A landscape with many peaks, sampled at points; each row gives a point and its height.
A climber steps from a point to the highest of its 2 nearest points, and stops where none of them is higher. Distance is the straight distance between rows; heights are no part of it.
J445 (h 31.2): [-35  -7  19 -21   0 -12 -19   8   3   4   2 -14 -15  42 -13 -31  27   8
   6  20  22 -31 -14  21   4  14  25  -1   0 -16  28 -23  46 -17 -32  24
   8  13  13  -7   5  14   2 -21 -10 -17  -2 -23  -1 -26  -7  -7   7  -4]
J219 (h 48.8): [-40  17  -5  -6  21   4 -12  -7 -11  15  17 -12 -38   5 -24  -8  21  11
  16   7   1  -3  18  40 -38  17  11 -14   2   4   9 -22   8 -14 -12  19
   6   9  26 -10   9  18 -14   4 -16  26   0   1  -3 -23   2 -16  25 -33]
J678 (h 48.7): [-22   6  29  -2  15  -3 -27   3 -23   1   8 -14 -31   3 -21  -6  18  14
   4   3   1  10  -5  13 -23  31  10  -3   5 -10  10 -22  35  -3  10  29
  14   5  31   9  29   3  -7 -10 -14   6   9 -10   3 -29   7 -12   6 -28]
J309 (h 48.4): [-12 -40   9  -5  18 -15 -21   6  18  -2 -10  12  11  16   4 -19  13   1
  12   7  14 -40  16  10  18  -1  14  14 -21   0  10   6  26  -7 -26   9
  -6   1   1  -7 -13 -12  10 -35  12  -8   1  -4   9 -28 -11  -1   8 -16]
J790 (h 17.9): [ 33 -39 -20  16   8  -9 -15   8  14  -6  -4   8  23 -14  10   8 -23  -3
  23  -1  -8 -12  31 -11  18 -13 -12  16 -21  24 -15  32 -26  14   9 -22
 -16   2 -16  -8 -17 -15  12 -16  36  -3   9   7  -4  16  -8   3   2   3]
J238 (h 39.1): [-29 -19  29 -15 -14   1 -17  16  15 -14 -12   8  17  45   7 -23  16  -9
 -24   9  16 -27 -12 -12  35  13   5  36   5 -36  13 -12  34  -2 -14  10
   6   0  -2   1   4   2 -11 -29  -1 -28  11 -34  12 -11  -8  12  -9  19]
J619 (h 11.2): [-20  15 -34   9  11 -14  18 -25  -1  15   6  -3 -36 -13  -7 -26 -13   3
  28   4  -9   4  25  50 -42   0   0 -27   2  25  -5   7 -24 -22 -24  18
 -14  15  10 -27  -9  12  -5  22 -16  47 -22  15 -13  -9  -8   2  30 -28]
J420 (h 41.6): [  3  -1  12 -19  -2  -3 -23   8 -26  13   5 -34 -27   4 -38   3  -3   5
  22   5 -12 -17 -12   5 -26  16  17 -31 -11   5  19  -2  38   9   3  17
   3 -16   4  22  19   7  23  -1 -17 -14 -15 -29 -12 -17  21 -17   7  -9]
J980 (h 33.2): [-38 -14  10 -22  -8 -11  -8   3  25   4  -3  -2   0  40   0 -30  22  -1
   2  16  16 -54 -10  17  17  -1  24   1   1 -15  30 -14  41 -19 -39   7
   3   9  -8 -18 -12   7  11 -14  -6 -23  -9 -19   4 -22 -10   1   7  13]
J563 (h 43.7): [-35 -16  -6  -9  10 -13  -6  -5  14  17  -5   0 -13  11  -9 -32  11   5
  17  14   7 -40  12  33  -2   5  18 -18 -10   9  14  -2  25 -21 -35  13
  -6   9   8 -18 -19   4   7 -13  -5  13 -13   1  -4 -26  -6  -3  26 -15]
J348 (h 8.9): [-38  20 -29  21  18  -6  15 -27   7   1  13  21 -15  -6  26 -26  31   2
   4 -14  14  20  18  33 -14   3   7  -7   9   2 -16 -25 -23 -25 -26   9
   2  19  21 -28 -14  14 -34  -2   7  38  10  33 -10  -8 -22   2  16 -28]
J985 (h 46.4): [ 35 -54  12  -3   6  -9 -27  20   1   9  -7 -16   2   5 -19   5 -26  14
  26  13 -12 -35   4 -13   9   3   7   2 -37  22  19  18  28  24  -1  -3
 -17 -17 -16  24   4 -16  37 -27  -2 -37 -12 -20   0 -19   9 -11  -3  10]
J231 (h 44.2): [ 41 -43  -4  -3  -6  -7 -13  24   6   8  -2 -12   2   6 -17  -4 -32  22
  37  14  -4 -25   0  -7  11   3  14   5 -29  23  19  24  14  23  -5   0
 -24  -8 -18  12 -14 -12  30 -13  -2 -22 -18 -10  -2  -2   3 -12  -7  16]
J642 (h 18.9): [ 27 -52 -18  13  -1 -19 -18  26  11 -15  -6  19  33 -12  16   5 -24  -5
  11   6  -2 -11  20 -12  34 -14 -11  28 -17  20 -11  29 -32  14   5 -21
 -13  18 -19 -13 -24 -12  13 -31  51 -14  21   9   1  14 -18   6  -7  13]
J663 (h 26.6): [ -5  -8   0  -7 -18   4   5   5  10 -27 -13  12  37   6  37  18  11 -32
 -54  -8   6   6 -16 -49  34 -37 -24  23  24 -20 -16  -3 -26   0   3 -10
   9  -2   0   2  -2 -11 -19 -22  15 -16  15   7  19   7   4  26 -21  38]
J379 (h 25.0): [-24  24  -3  -3  16   3  -2 -16   6   9  -3 -12 -16  -5  -6  -2  18  -4
   2  -3   3 -17   9  22 -20  -7   4 -20   6  -2   3 -10  10 -13 -19   1
   5  -4  16   1  -1  15   6  20 -15  14  -6   4  -6 -17   6   2  20 -11]
J342 (h 6.9): [-58   7  -3  10  27  -4  -4 -28  33  -9   9  24  -1  17  34 -21  52  -9
 -17  -3  18 -13  11  21   6  -5   0  -2  23 -19  -8 -28 -12 -21 -21   0
  10   9  26 -21  -8  16 -27  -6  -5  34  27  13  -2 -23  -9   8   8 -18]
J687 (h 33.7): [-13  32 -17 -17  -6   6  -2  -7 -37  23  17 -32 -48   3 -34  -1   5   7
  20   3  -7   8 -10  29 -44   6   8 -27  -3   5  17 -13  10  -4  -5  18
   7  -4   2  -5  15  30   8  19 -28   9 -20 -19   0  -7  18 -18  29  -9]
J470 (h 27.1): [-33   0  18  -9  20   1 -24  -3   9   6  -4 -11  -9  12  -9 -10  30  -3
   1   8   7 -31   7  19  -8   3   7 -11   1  -9  12 -14  28 -11 -21   8
   7  -3  22   3  14  11   7  -6 -11   4   4  -8  -1 -28   9  -3  15 -21]
J699 (h 37.1): [-39  -8  19  -9  -5  -5 -13   7  13 -12  -1  13   8  43  11 -33  30   1
 -19   7  26 -13 -12  10  24  14  14  24   8 -30  15 -17  31  -8 -25  13
   6   5   8 -15   0   7 -20 -25  -2 -16   6 -15   7 -17 -19   7  -7   6]
J719 (h 37.4): [  5 -21  36  20   8   4 -19   2  -7 -12 -11  -3   3  -2   1  -2   1  13
 -11  -4  -7  15  -2 -24  20  35  -9  25  -8 -12  -4  -1  35  15  33   8
  10  -1   7  29  23 -27 -11 -21  -7 -14  13  -9  17 -15   1  10 -15 -11]
J446 (h 25.7): [-25  32  16 -10 -10  19   3  -8   0  -6  -8 -15  -5   7   2  23  20 -15
 -30   4   6  -3 -13  -8  -5  -8  -5  -7  27 -33   5 -15  13  -6  16  -5
  12 -11  15  16  26   9  -4  22 -25 -17  10 -16  14   6  11   4  -4   8]
J366 (h 32.8): [ 12   4 -24   2 -46  -8  29  25   6   6  19  35   1  15  -1 -30 -23   1
  18  -2   2  40 -29  27  20   8   0  12  -2  18  12   8 -25  -4 -19  14
 -20  20 -25 -41 -42   6   4  -3  24   6 -27   0  -1  38 -34 -15 -18  18]
J16 (h 19.1): [ -4  15  12  18  35  14  -4 -14 -15  -3   2   9 -14 -26   4  11  12  11
   3 -10   4  38   9  10 -28  18   0  -9   8   0 -20 -10  -1   1  21   0
   9  -1  30   7  18  -5 -24   5  -5  31  14  33   0 -14   7  -3   1 -43]
J614 (h 15.7): [ 33   3 -20   8  -4   3  13  -2   3   4  -1  -4  13 -18  -2   4 -27  -3
  18 -10  -3   3  16  -3  -4  -8  -1  -3 -11  21 -11  27 -24  10   6 -12
 -10 -11  -8   0 -14 -10   4  17   7   7 -14   5 -12  28  -1   4   3   4]
J69 (h 14.1): [-21  14 -13   7  39  -9   7 -39  22   9  -3  10 -21 -18   8  -2   9 -18
   6   3  -8 -35  34  26 -37  -5 -19 -36   9   5  -6   1 -17 -19 -19  -1
   5   3  20  -6 -12  15  19  24 -15  48  -3  20 -21 -29  10   7  40 -19]
J579 (h 32.4): [ -7 -21  18   7  -3  19   7   0  -4 -23 -18   6  25   0  17  17   9 -17
 -40   8 -11  23  -6 -44  32   6 -31  18  20 -23 -30   1   2   4  43  -5
   9  -1   6  30  26 -20 -20 -14  -8 -12  35   4  25   0  15  22 -22   1]
J871 (h 53.0): [-27  10  13   2  27  -1 -19  -3 -20   9  11   0 -39  -3 -21  -6  15  21
  12   2   4  21   9  26 -32  31  14  -1   3   1   2 -21  16  -4   3  22
   7   9  32  -2  17   6 -23  -5  -8  23  11   5   1 -26   2 -16  13 -38]
J807 (h 25.8): [ 38  27  -2   7  -8  21  13  -8 -35  12   7 -21 -17 -22 -18  23 -32  16
  12 -11 -16  36 -17  -6 -32  -6  -4 -18 -14  14  -9  19  -1  15  29 -17
   8 -22 -15  19  20   3   4  30 -22  -8 -21  -6  -8  29  19 -13  -7  -4]
J194 (h 21.7): [ 24  15   5  10  16  25  13 -13 -11   6  11 -23   0 -37  -9  39 -10  -2
   6 -12 -24   4  11  -1 -39  -8 -18 -30  -1  15 -15  12   2   4  27 -35
  11 -29  -2  33  27  -9  15  30 -21   8  -5   9 -14   7  29   2  -2 -25]
J879 (h 49.1): [-17  20   4   5   8  -7   7  -3 -27   1   9  10 -24  11   2 -22  19  27
  -3  -4  19  46  -8  23 -12  21  19  18  -1 -10  -2 -19   5  -3  -3  25
   6  15  13 -24  -5   5 -36 -13   2   8   4  14   6 -11 -18  -8   2 -21]
J179 (h 17.6): [  1  13  10  16  43  16  -3 -27   3   0   5  11  -2 -35  11  19  14  -9
   5 -14  -1  12  26   7 -31   0 -12 -19   9   6 -25  -7 -13  -4  19 -15
  10 -10  31  15  23  -6 -16  13  -8  44  13  37  -4 -14  12   0  10 -47]
J982 (h 45.3): [-11  29   6  -1 -13  -4  13  -1 -23  -5   7  19 -14  19   7 -13  12  15
 -25  -8  20  49 -21   9   6  22  11  36   8 -26   2 -17   4   5   5  18
   9  13   0 -19  -6   6 -42  -9   3  -9   7   5  15  -2 -21  -9 -17   2]
J156 (h 26.8): [ 56   4 -12   0 -29   4  21  22 -14   1   4  -1  17  -7  -9  18 -41  16
   3  -4  -4  35 -10 -25  10  -4  -7   8  -7  22  -8  22 -36  18  16  -3
 -18   1 -22   2 -15  -5   6  11  17 -10  -5  -2  -6  44  -2  -4 -25  25]
J281 (h 52.1): [ 24 -31  14   8  25   8 -20   2   7  -4  -8 -13  10 -11  -5  33 -10   0
   8  -3 -21 -28  18 -15   0  -5 -20  -8 -24  16   0  21   9  11  18 -30
   2 -31 -11  32  25 -22  28  -6   1 -28   6 -11   0 -13  15   5   0 -15]
J562 (h 35.0): [ -3  -9  22   8   5  11  -6  -1   1 -13 -11   4  11   3  11   8   7  -3
 -21   1   1  12   0 -21  18  19 -11  21   9 -18 -10   0  14   8  29   1
   8  -7  10  24  26 -19 -14 -12  -2 -13  19  -6  12  -1   3  13 -12 -10]
J439 (h 21.0): [ 12 -31 -24 -11 -21 -17   1  23  23 -11 -13  13  34  -4  19   2 -11 -18
  -8   6  -9 -35   5 -19  35 -24  -6   6  -1   9   0  12 -28  -6 -13 -17
 -10  12 -30 -22 -32  -2  25 -11  38 -12   7  -2   3  15  -8  15  -3  47]
J386 (h 36.3): [ 23  -5   2  -7 -16   2   2  14  -2   3  -4  -7  14   9  -7   8 -19   8
   2   3   2  -5   1 -18  12   4   9  13 -11   5   6  11   1  20   0  -5
  -9  -9 -15   9  -4 -10  11   4  11 -28  -2  -8  -4  18  -2  -3 -11  21]
J510 (h 45.9): [-28 -30  -3  -3  17 -16  -7  -5  18   5  -6  14   5  10   6 -33  18   2
  13   8  15 -32  13  26  11   1  18   1 -13   6   7  -2  20 -16 -33  10
  -4   9   5 -22 -22  -1   2 -28   6  15   0   7  -1 -25 -12  -2  18 -21]
J893 (h 45.7): [  0 -28  14 -11   0  -8 -15  16  10   4  -8  -4   9  21  -6 -17  -2   7
  13   8  11 -31  -2  -4  19   9  21  21 -17  -6  23   1  35   9 -16  11
  -5   1  -8   3  -7 -11  19 -24   4 -26  -9 -15   3 -14  -6  -5  -2   7]
J694 (h 23.9): [ -6   1 -20  -3 -22 -14  20   1  11  -9  -2  21  40  -7  22  -3   0 -21
 -32  -7   0  -1  -3 -17  21 -22  -7   6  19  -5 -12  -5 -36 -12 -15  -9
   1  13 -17 -24 -28   6  -7   0  39   3   2   9  -2  22  -9  12  -6  40]
J46 (h 16.2): [-13  33  -4  21  40  10   4 -50  22   3   5  18  -4 -32  22  17  24 -26
  -3 -12  -1  -6  31   4 -26 -16 -22 -18  25  -2 -25 -12 -29  -8   9 -22
  12  -1  28   7   9   8 -14  24  -8  53  21  35  -8 -13  11   3  23 -31]
J770 (h 24.1): [-38  15  19  -7   6  23  -1 -18  13  -8 -10  -4  -3   8  16  12  31 -31
 -35  10   5  -7   5 -13   2 -11 -17  -2  38 -47  -6 -23  11  -6  15 -16
  11 -11  26  13  31  10 -13  16 -29   6  32  -6  15  -6  15  11  -7   0]
J152 (h 5.1): [-30 -12   4   5  24  -5 -16 -25  31 -10  -4  28  17  -3  29   1  32 -31
 -24  -8   8 -16  20  -9  22 -20 -17  11  20 -20 -19  -2 -25  -9   0 -12
   8  -5  14   2   2   0 -16 -10   8  20  38   0   5  -3  -2  19   7 -16]
J819 (h 11.8): [ 16  19 -18  31  13   4  13 -19 -17   0   8  19  -6 -29   9  -4  -4   9
  15 -22  13  57  11  14 -20   3  -1  11  -2   9 -28  12 -29   6  15   5
  -5   3  11 -10  -8  -3 -34   0  16  29   1  38 -12  19 -14   3   4 -30]
J381 (h 53.4): [-35  20   0   9  30   4  -3 -12 -20   1  11   7 -35   0  -2 -12  25  26
   5  -3  21  37   7  31 -28  22  12   6   8  -2  -8 -31  -4 -10   0  22
   4  15  32 -14   8  10 -37  -8  -7  31  16  21   2 -21  -3  -9  11 -38]
J941 (h 41.0): [-16 -13  23 -26 -29  -1  -8  26  11 -12 -10  -2  20  46  -3 -13   2  -7
 -23  15  12 -38 -21 -20  35  10  10  33   2 -24  22 -11  28   3 -16   9
   1   4 -18   1   0   1   4 -20   2 -39   6 -41   9  -1  -6   4 -11  38]
J921 (h 10.4): [ -9  18 -20  19  17  -2  14 -16 -10   3   3  11 -12 -15   7 -14  11   6
  14 -13   9  30  13  25 -18   0   3  -1  -2   7 -15   0 -16  -8 -13   9
  -4   7  15 -19 -15   7 -25   1   8  30  -1  30 -14   0 -15   4  15 -27]
J354 (h 39.8): [ 46 -22 -20  14 -15 -10   7  24   5   8  11   6   1  -6 -15 -18 -48  21
  53   6   2  12 -15  20  13   1  17   4 -21  36  13  28 -21  11  -5  20
 -33  11 -23  -2 -29  -9  28   3   1  14 -40   4  -3  15 -11 -15  -7   3]
J191 (h 13.0): [ 30  24 -15  23  -2   6  21 -11 -21   2   9  11  -3 -23   2   0 -18   7
  14 -16   2  51   3   6 -17  -2  -1   9  -6  15 -20  21 -29  15  17   1
  -7  -2   0 -11 -13  -1 -26  10  11  16  -7  23  -8  32 -11  -3  -2 -16]
J475 (h 43.1): [-10 -11  14 -26 -22  -6 -11  19  19   0 -11 -11  12  34  -8 -10   2  -5
  -1  14  10 -50 -10  -7  26   3  17  15  -9 -15  32  -3  34   3 -20   3
   1  -2 -16   3  -1  -2  20  -7   0 -39  -4 -36   4  -6   1  -3  -3  29]
J124 (h 46.1): [ 26  -4 -13 -10  -3  -8   5   2  10  -8 -24 -15  32 -18  13  43  -9 -20
 -21   3 -18 -22   8 -46  13 -39 -28 -12   8  15 -24  13 -36   0  14 -42
   1 -10 -21  14   3 -14  24  12  11 -20   7   0  -2  20  18  23   1  32]
J997 (h 23.2): [  0  30  -8   4   8  10   9 -18   0   6  -4  -6  -4 -19  -1  12   7  -8
  -3 -12   0   3  10   5 -19 -11  -3 -13   5  -2  -9   1  -8  -2   1 -13
   4 -11  12   6  -2   4  -2  27  -7   9  -6  11  -9  10   5   5  11  -9]
J913 (h 44.1): [ -5  -9  41  -1  15  -3 -30   8 -22   0   7 -24 -19   0 -25   4   4   6
   5   1 -18  -6 -10  -4 -14  33   4 -14  -9  -9  15 -11  45   8  21  18
  14  -7  17  27  39  -9   7 -16 -17  -3   7 -18  -4 -29  18  -4  -2 -25]
J776 (h 25.1): [ -7  -4  -8  -6 -14  -5  11   4   5 -17  -6  19  42   1  25   6   6 -21
 -43  -6   9   5 -12 -31  27 -22 -13  19  23 -13 -14  -4 -31  -4  -7  -3
   4   8  -7 -10 -13  -1 -20 -16  30  -9   9  12   6  14  -6  13 -18  33]
J828 (h 12.7): [-30  12 -27  12  27 -11  14 -36  12  13   5   6 -31 -16   2 -19   5  -1
  14   2  -7 -13  38  38 -39   1 -12 -31   8  13  -5  -2 -22 -25 -26   7
  -5  17  22 -18 -12  13   0  22  -8  54  -3  20 -19 -21   0   4  35 -30]
J105 (h 21.6): [ 20  11  -5  12  17  14   5 -15  -3   7   1 -10   0 -32  -2  22  -7  -2
  11 -12 -13   3  17   2 -26  -8 -13 -19  -3  18 -15  13  -5   4  13 -24
   2 -21   5  20   9  -7   7  23  -8  12 -12  11 -13   7  15   7  10 -22]
J814 (h 38.6): [ 10  -6  -7 -16 -27  -3  13  23   8   6  -1   0   9  20 -10 -11 -16   4
  11  10   6 -17  -7   1  18  -2  21   4 -12  -5  21   6   9   6 -18   0
 -10   1 -21  -8 -22   2  17   8   7 -22 -14 -13   1  15  -8  -5  -7  33]
J315 (h 49.4): [ 28 -42   3   4  17  -1 -25  11  10   4 -11 -16   1 -10 -11  21 -25   5
  20   5 -22 -39  18 -11  -3  -5 -11 -13 -38  29   4  28  13  14   6 -24
 -13 -32 -20  25  13 -18  38 -14   0 -31  -8 -11  -1 -15  17  -2   1  -6]
J618 (h 35.1): [-45 -17   5 -13  -6 -13  -6  -2  28  -3   5  17   7  45  14 -42  31   1
  -6  11  19 -32  -8  26  19  10  25   5   3 -17  18 -21  31 -25 -42   3
  -4  16   1 -29 -15   8  -9 -26   4  -8  -5  -5   8 -21 -24  -1   6   0]
J973 (h 28.3): [ -4  -3   2  -1 -12  12  11  -9   2 -18 -17   7  32  -6  31  29  16 -34
 -50  -4   2  13 -12 -46  21 -34 -29  10  35 -19 -29  -4 -25  -3  20 -14
   8  -4   5  17  11  -8 -20  -3   4  -6  21  12  16  11  12  30 -20  17]
J228 (h 29.4): [-38  -1  16 -21   5 -12 -30   8  -5   9   9 -22 -30  29 -29 -18  23   6
  16  15  12 -29  -6  23 -16  22  19 -16  -1  -8  24 -20  44 -12 -20  27
   5   6  22  -2  11  11   0 -12 -14  -4   0 -24  -2 -33   3 -18  16 -17]
J753 (h 6.1): [-52  -7  -4   7  18 -14  -7 -28  35  -7   3  32  14  10  35 -21  41 -22
 -23  -6  12 -18  12  10  23 -12  -3   8  21 -19 -10 -14 -16 -18 -21  -6
  11   8  16 -17 -14  11 -26 -10  13  24  25   2   3  -9 -14  16   5 -10]
J502 (h 28.6): [ 35   5 -18  -1 -30  -4  26  22  -2  -1   6   8  26  -8  -2   6 -30  -1
   0  -7  -1  19  -2 -15  16 -13  -8   4  -4  12  -6  15 -43   9   2  -4
 -16   8 -23 -15 -30  -1   6   5  31   1  -5   6  -7  40  -7   5 -15  33]
J378 (h 41.8): [ 40 -19 -12   2  -9  -2   1  21   1  10   6  -7  -4  -2 -21 -17 -39  21
  40  10  -1  -2  -8   9   7  -1  20  -1 -21  23  15  22   1  19 -10  12
 -27  -1 -17   3 -21  -2  23   2  -8  -1 -31  -5  -6  10  -3 -16  -5  11]
J346 (h 14.3): [ 31   9 -14  15   2   4   9  -5 -16   6   4  -1  -2 -14  -7 -10 -21  13
  27 -12  -1  32   5  11 -16  -1   6   1 -13  19 -12  21 -18  11   5   3
 -11  -4  -3  -6 -10  -3  -7   7   2  14 -20  16 -12  21  -5  -2   4 -14]
J639 (h 34.7): [ 20  -7 -15   4 -36 -13  20  27   1  11  22  32  -4  16  -8 -42 -22  19
  34   5   7  40 -33  30  25  15  11  15 -12  23  20   9 -11   3 -17  22
 -30  25 -26 -31 -43   2   9 -11  11   6 -33   4   0  23 -40 -24 -15   7]
J949 (h 43.6): [  0  -8 -13 -31 -34 -13  16  27  29 -12 -16   7  37  21  19   9  -1 -23
 -33   8  -7 -46 -24 -33  37 -25  -5  -4   9  -8  14  -5 -19 -16 -29 -16
  -4   7 -34 -20 -28   4  32   6  21 -25  -5 -16   9   4  -1  16 -11  77]
J900 (h 40.9): [ -3   2 -11 -29 -34  -9  21  17  15   1  -9   0  22  19  -2  -1  -8 -13
 -19  12   0 -32 -11 -10  24  -7   9  -1   3  -9  13  -1  -7  -8 -22  -8
  -6   5 -27 -15 -22  10  21  14  14 -20  -7 -16   1  17  -6   5  -9  51]
J143 (h 16.9): [ 39 -19 -13  12   1   1  -4   3   2  -1  -1  -3  19 -19   4  13 -24   7
  18  -4  -4   5  21 -14   5  -6  -7   9 -13  23 -15  30 -20  19  15 -17
 -13  -7 -10   5  -7 -16   5  -5  22  -4  -1   7  -6  24  -2   2  -2   2]
J313 (h 34.4): [ 18   3  18  -4 -14   6   1   9 -10   1  -8 -10   3   6  -7  10 -13  11
 -10  -1   1   9  -6 -24   8  13   7  18  -7  -4   5   6  16  22  15   5
   5  -8  -6  18  13 -13   1  -1   1 -32   0 -13   1  13  -3  -2 -15  13]
J705 (h 22.5): [  9 -13 -28   1 -25 -17  21  16  20  -5  -1  26  40 -20  26   3 -14 -22
 -19  -2 -13  -6   0 -19  25 -27 -18   3  14  11  -4   2 -40 -13 -19 -11
  -4  21 -26 -33 -40   6  12  -1  43   2  -6  10  -1  27  -8  18  -6  56]
J541 (h 48.6): [  8  -7  18  -1  12   8 -12  -2   6   1  -5 -17   5  -7  -9  18   2  -3
   1  -3  -9 -19   2  -7  -3   1  -1  -9 -12   4   9   4  25   6   7  -9
   6 -25   4  26  23  -8  18   3  -6 -17  -1 -13  -1  -6  18   7   2  -8]
J117 (h 15.2): [-26  30 -12  16  38  -1   9 -45  29   3   1  14 -11 -20  21   6  27 -24
   0  -3  -2 -20  29  12 -23 -11 -18 -22  25  -6 -12 -15 -27 -17 -10 -15
  11   3  20  -2  -5  14   0  27 -14  49  11  25 -17 -20   6  10  32 -16]
J695 (h 31.4): [ 33  21  16  -1 -21  10   7   5 -30   7   0 -13 -13  -2 -12  20 -29  18
 -12  -5  -7  34 -19 -25  -4  13   5   6  -8  -7   0   4  14  21  35   4
  11  -4 -16  21  20  -7  -1  14  -8 -30  -5 -14   5  22   0 -16 -20  13]
J660 (h 22.3): [-15  21  19   7  10  27   0 -18   1 -16   1  -6  -9  -9   6  23  22 -16
 -19   3  -5  13   1  -6 -17   1 -13  -9  28 -37  -9 -18  18  -2  34  -9
  19  -9  27  22  43   0 -18  22 -34   9  26   7  14 -14  21   2 -13 -20]
J177 (h 7.9): [-47  13  -8  14  26  -2   1 -20  14  -4   6  15 -10   7  17 -20  40   4
  -4  -8  18   5  12  29  -9   5   7  -3  11  -8  -9 -30 -10 -22 -23   8
   7  15  28 -22 -10  13 -30  -4  -1  36  15  23  -6 -21 -13   0  12 -26]
J361 (h 30.2): [  1  -9  12   0 -11  25  17  -1  -5 -25 -23  -6  28   0  19  36  12 -30
 -50   5 -13  10 -13 -50  22 -25 -34   3  29 -21 -30   0  -4   0  35 -16
   5  -5   1  31  31 -14 -10   4 -12 -18  26   5  21   7  25  27 -24  13]
J491 (h 28.5): [ 46  17   9   4 -16  14   9   1 -39  12  10 -23 -21 -13 -17  21 -34  26
   4 -10 -19  40 -25 -20 -15   5   2  -6 -15   8  -2  12  14  22  34  -2
  10 -14 -19  20  26  -4   0  17 -20 -18 -16 -11  -1  24  11 -20 -19   3]
J30 (h 46.0): [  2  -7  -5 -31 -22 -12   2  17  26 -18 -26  -3  36  17  22  20   2 -24
 -40   5 -11 -47 -16 -47  37 -39 -12   4   9 -13   7  -1 -22  -9 -13 -23
   0  -1 -28  -6 -14  -1  26   2   7 -31   6 -17  10   4   9  24  -4  68]
J710 (h 27.9): [  0  33  12   0  -6  17   6  -7 -19   2   1 -20 -16  -6  -9  24   2   0
  -8  -5   1  16 -15  -3 -20  -1   0 -13   5 -15   4  -8  17   4  22  -3
  18 -13   4  18  27   4   1  23 -21 -19  -3  -9   3   8  12  -8  -1   0]
J200 (h 30.6): [ 24  11 -26  -1 -46  -7  35  26  -1   3  12  18  17  -1  -3  -7 -31  -2
   7  -6   1  39 -20   5  17  -4  -5   5  -2  14   1   9 -42  -1 -10   7
 -16  16 -25 -31 -37  10   4   8  26   7 -16  -1  -5  46 -19  -3 -19  32]
J499 (h 24.6): [ 60  13  -1   5 -24  11  21   9 -28   8   6   2  -2 -10 -12  20 -43  25
  -2  -8 -10  53 -13 -23  -1   6  -9  13  -9  20 -13  23 -25  28  37  -4
 -10  -1 -21   4  -2  -7  -7  12   4 -10  -7   1   2  43  -7 -18 -28  10]
J263 (h 23.6): [ 37  20  -4  11   3  21  13  -4 -31  12  14 -28 -13 -37 -20  29 -26  11
  14 -12 -27  24  -5   2 -48  -9 -12 -32  -8  25 -15  24  -3   9  29 -23
   6 -30 -13  32  23   0  15  34 -30   4 -20   5 -16  18  29  -6  -2 -17]
J792 (h 40.1): [  7  -9  39  12   2   1 -21   7 -19  -8  -3 -17 -15   0 -11  -3  -7  18
  -3  -6 -12  13 -14 -21   6  34   1  11 -11 -10   8  -6  48  14  30  15
  18   0   9  29  30 -21  -4 -14 -16 -10   3 -12   8 -19   5   1 -14 -10]
J91 (h 45.4): [-44   4 -16 -10   9  -9  -4  -8   3  24  11 -11 -33   8 -22 -23  12  10
  19  14   2 -22  16  46 -30  12  12 -24  -2   8  14 -13  14 -23 -26  17
  -2  12  16 -15  -8  18   1   5 -17  22  -9  -4  -7 -25  -3 -10  30 -23]
J335 (h 24.7): [ 60  11   9   9 -12   8   4   4 -39  11  11  -3 -17 -15 -13   1 -38  38
  11 -16 -13  61 -18 -10  -3  13   4  15 -21  13  -3  16   0  29  34   7
  -6   0 -16   7   6  -9  -9   9  -9  -5 -17   4   4  28  -9 -23 -26  -4]
J449 (h 19.8): [  7 -50 -17  -3  -8 -21 -17  20  20 -17 -10  26  35  -1  20  -3  -9 -14
  -3   3  -3 -24  16 -11  43 -17  -4  26  -7   7   1  14 -25   2  -8 -15
 -10  14 -22 -19 -28  -8  12 -32  52 -14  17   4   6   6 -20   7  -4  22]
J11 (h 37.2): [-18  18   4 -20   3  -2 -18   2 -33  17  18 -30 -44  11 -39  -1  11   7
  22   4  -6   0  -6  23 -39  20  15 -25  -3  -3  20 -12  27   4   3  20
   4  -5  14   2  20  19   4   4 -20   2  -7 -22  -5 -20  14 -22  21 -20]
J217 (h 20.9): [-14  27  19  16  25  22   0 -18 -11 -19   4   3 -16 -17   7  14  21   0
  -8  -1   4  36   0   3 -28  14  -7  -5  24 -25  -9 -20  11  -5  33   2
  16  -1  34  12  37   0 -27  14 -26  21  24  22  15 -20  19  -3 -11 -32]
J347 (h 48.9): [ 19  -7  -8 -18 -17  -6   3  14  12 -17 -23  -7  38   1  20  30  -4 -17
 -34   2  -4 -23  -6 -46  29 -31 -17   9   5   0 -10   4 -30   3   2 -23
  -4  -5 -23   4  -4  -8  16  -5  17 -26   9  -3   2  13   7  23  -8  49]
J977 (h 45.0): [  3   2  20 -15  -1   4 -23   7  -5   4  -3 -31 -14   9 -24   9   4  -2
   6   6  -9 -28 -10  -6  -7   6  12 -19 -10   0  24  -7  43   5  -1   8
  12 -21   1  22  25   1  24   2 -17 -25 -10 -27  -8 -17  24  -5   6   3]
J254 (h 37.3): [ 41  -4 -26  18 -25 -12  19  19  -1   8  18  22   2  -8  -5 -28 -37  15
  46  -3  -1  36 -23  29  14   5   9  13 -14  36  10  27 -35   5  -8  25
 -28  19 -30 -20 -36  -6  10   7  15  21 -40  13  -2  27 -27 -16  -7  -1]
J74 (h 30.1): [  2  40   0  -8  -6  11   7  -6 -36  12   7 -25 -33  -4 -18  13   3   6
   5  -6   4  21 -17  10 -27  -3   5 -15  -4  -5  10 -13  13   1   8   3
  12 -10   1   2  16  20   4  23 -24 -10 -13  -7   2   4  11 -16  12   0]

Call two points neighbours if one is among the 2 nearest of the other. Go from one point of each pair to the other, from neighbour to neighbour, staying as high as possible. Name the lowest point that can't be avoided.
J281, J309: J105
J347, J281: J499
J309, J381: J563

For each start below, name the point where the climber stops.
J105: J309
J491: J347
J618: J309
J710: J281
J117: J281
J502: J281
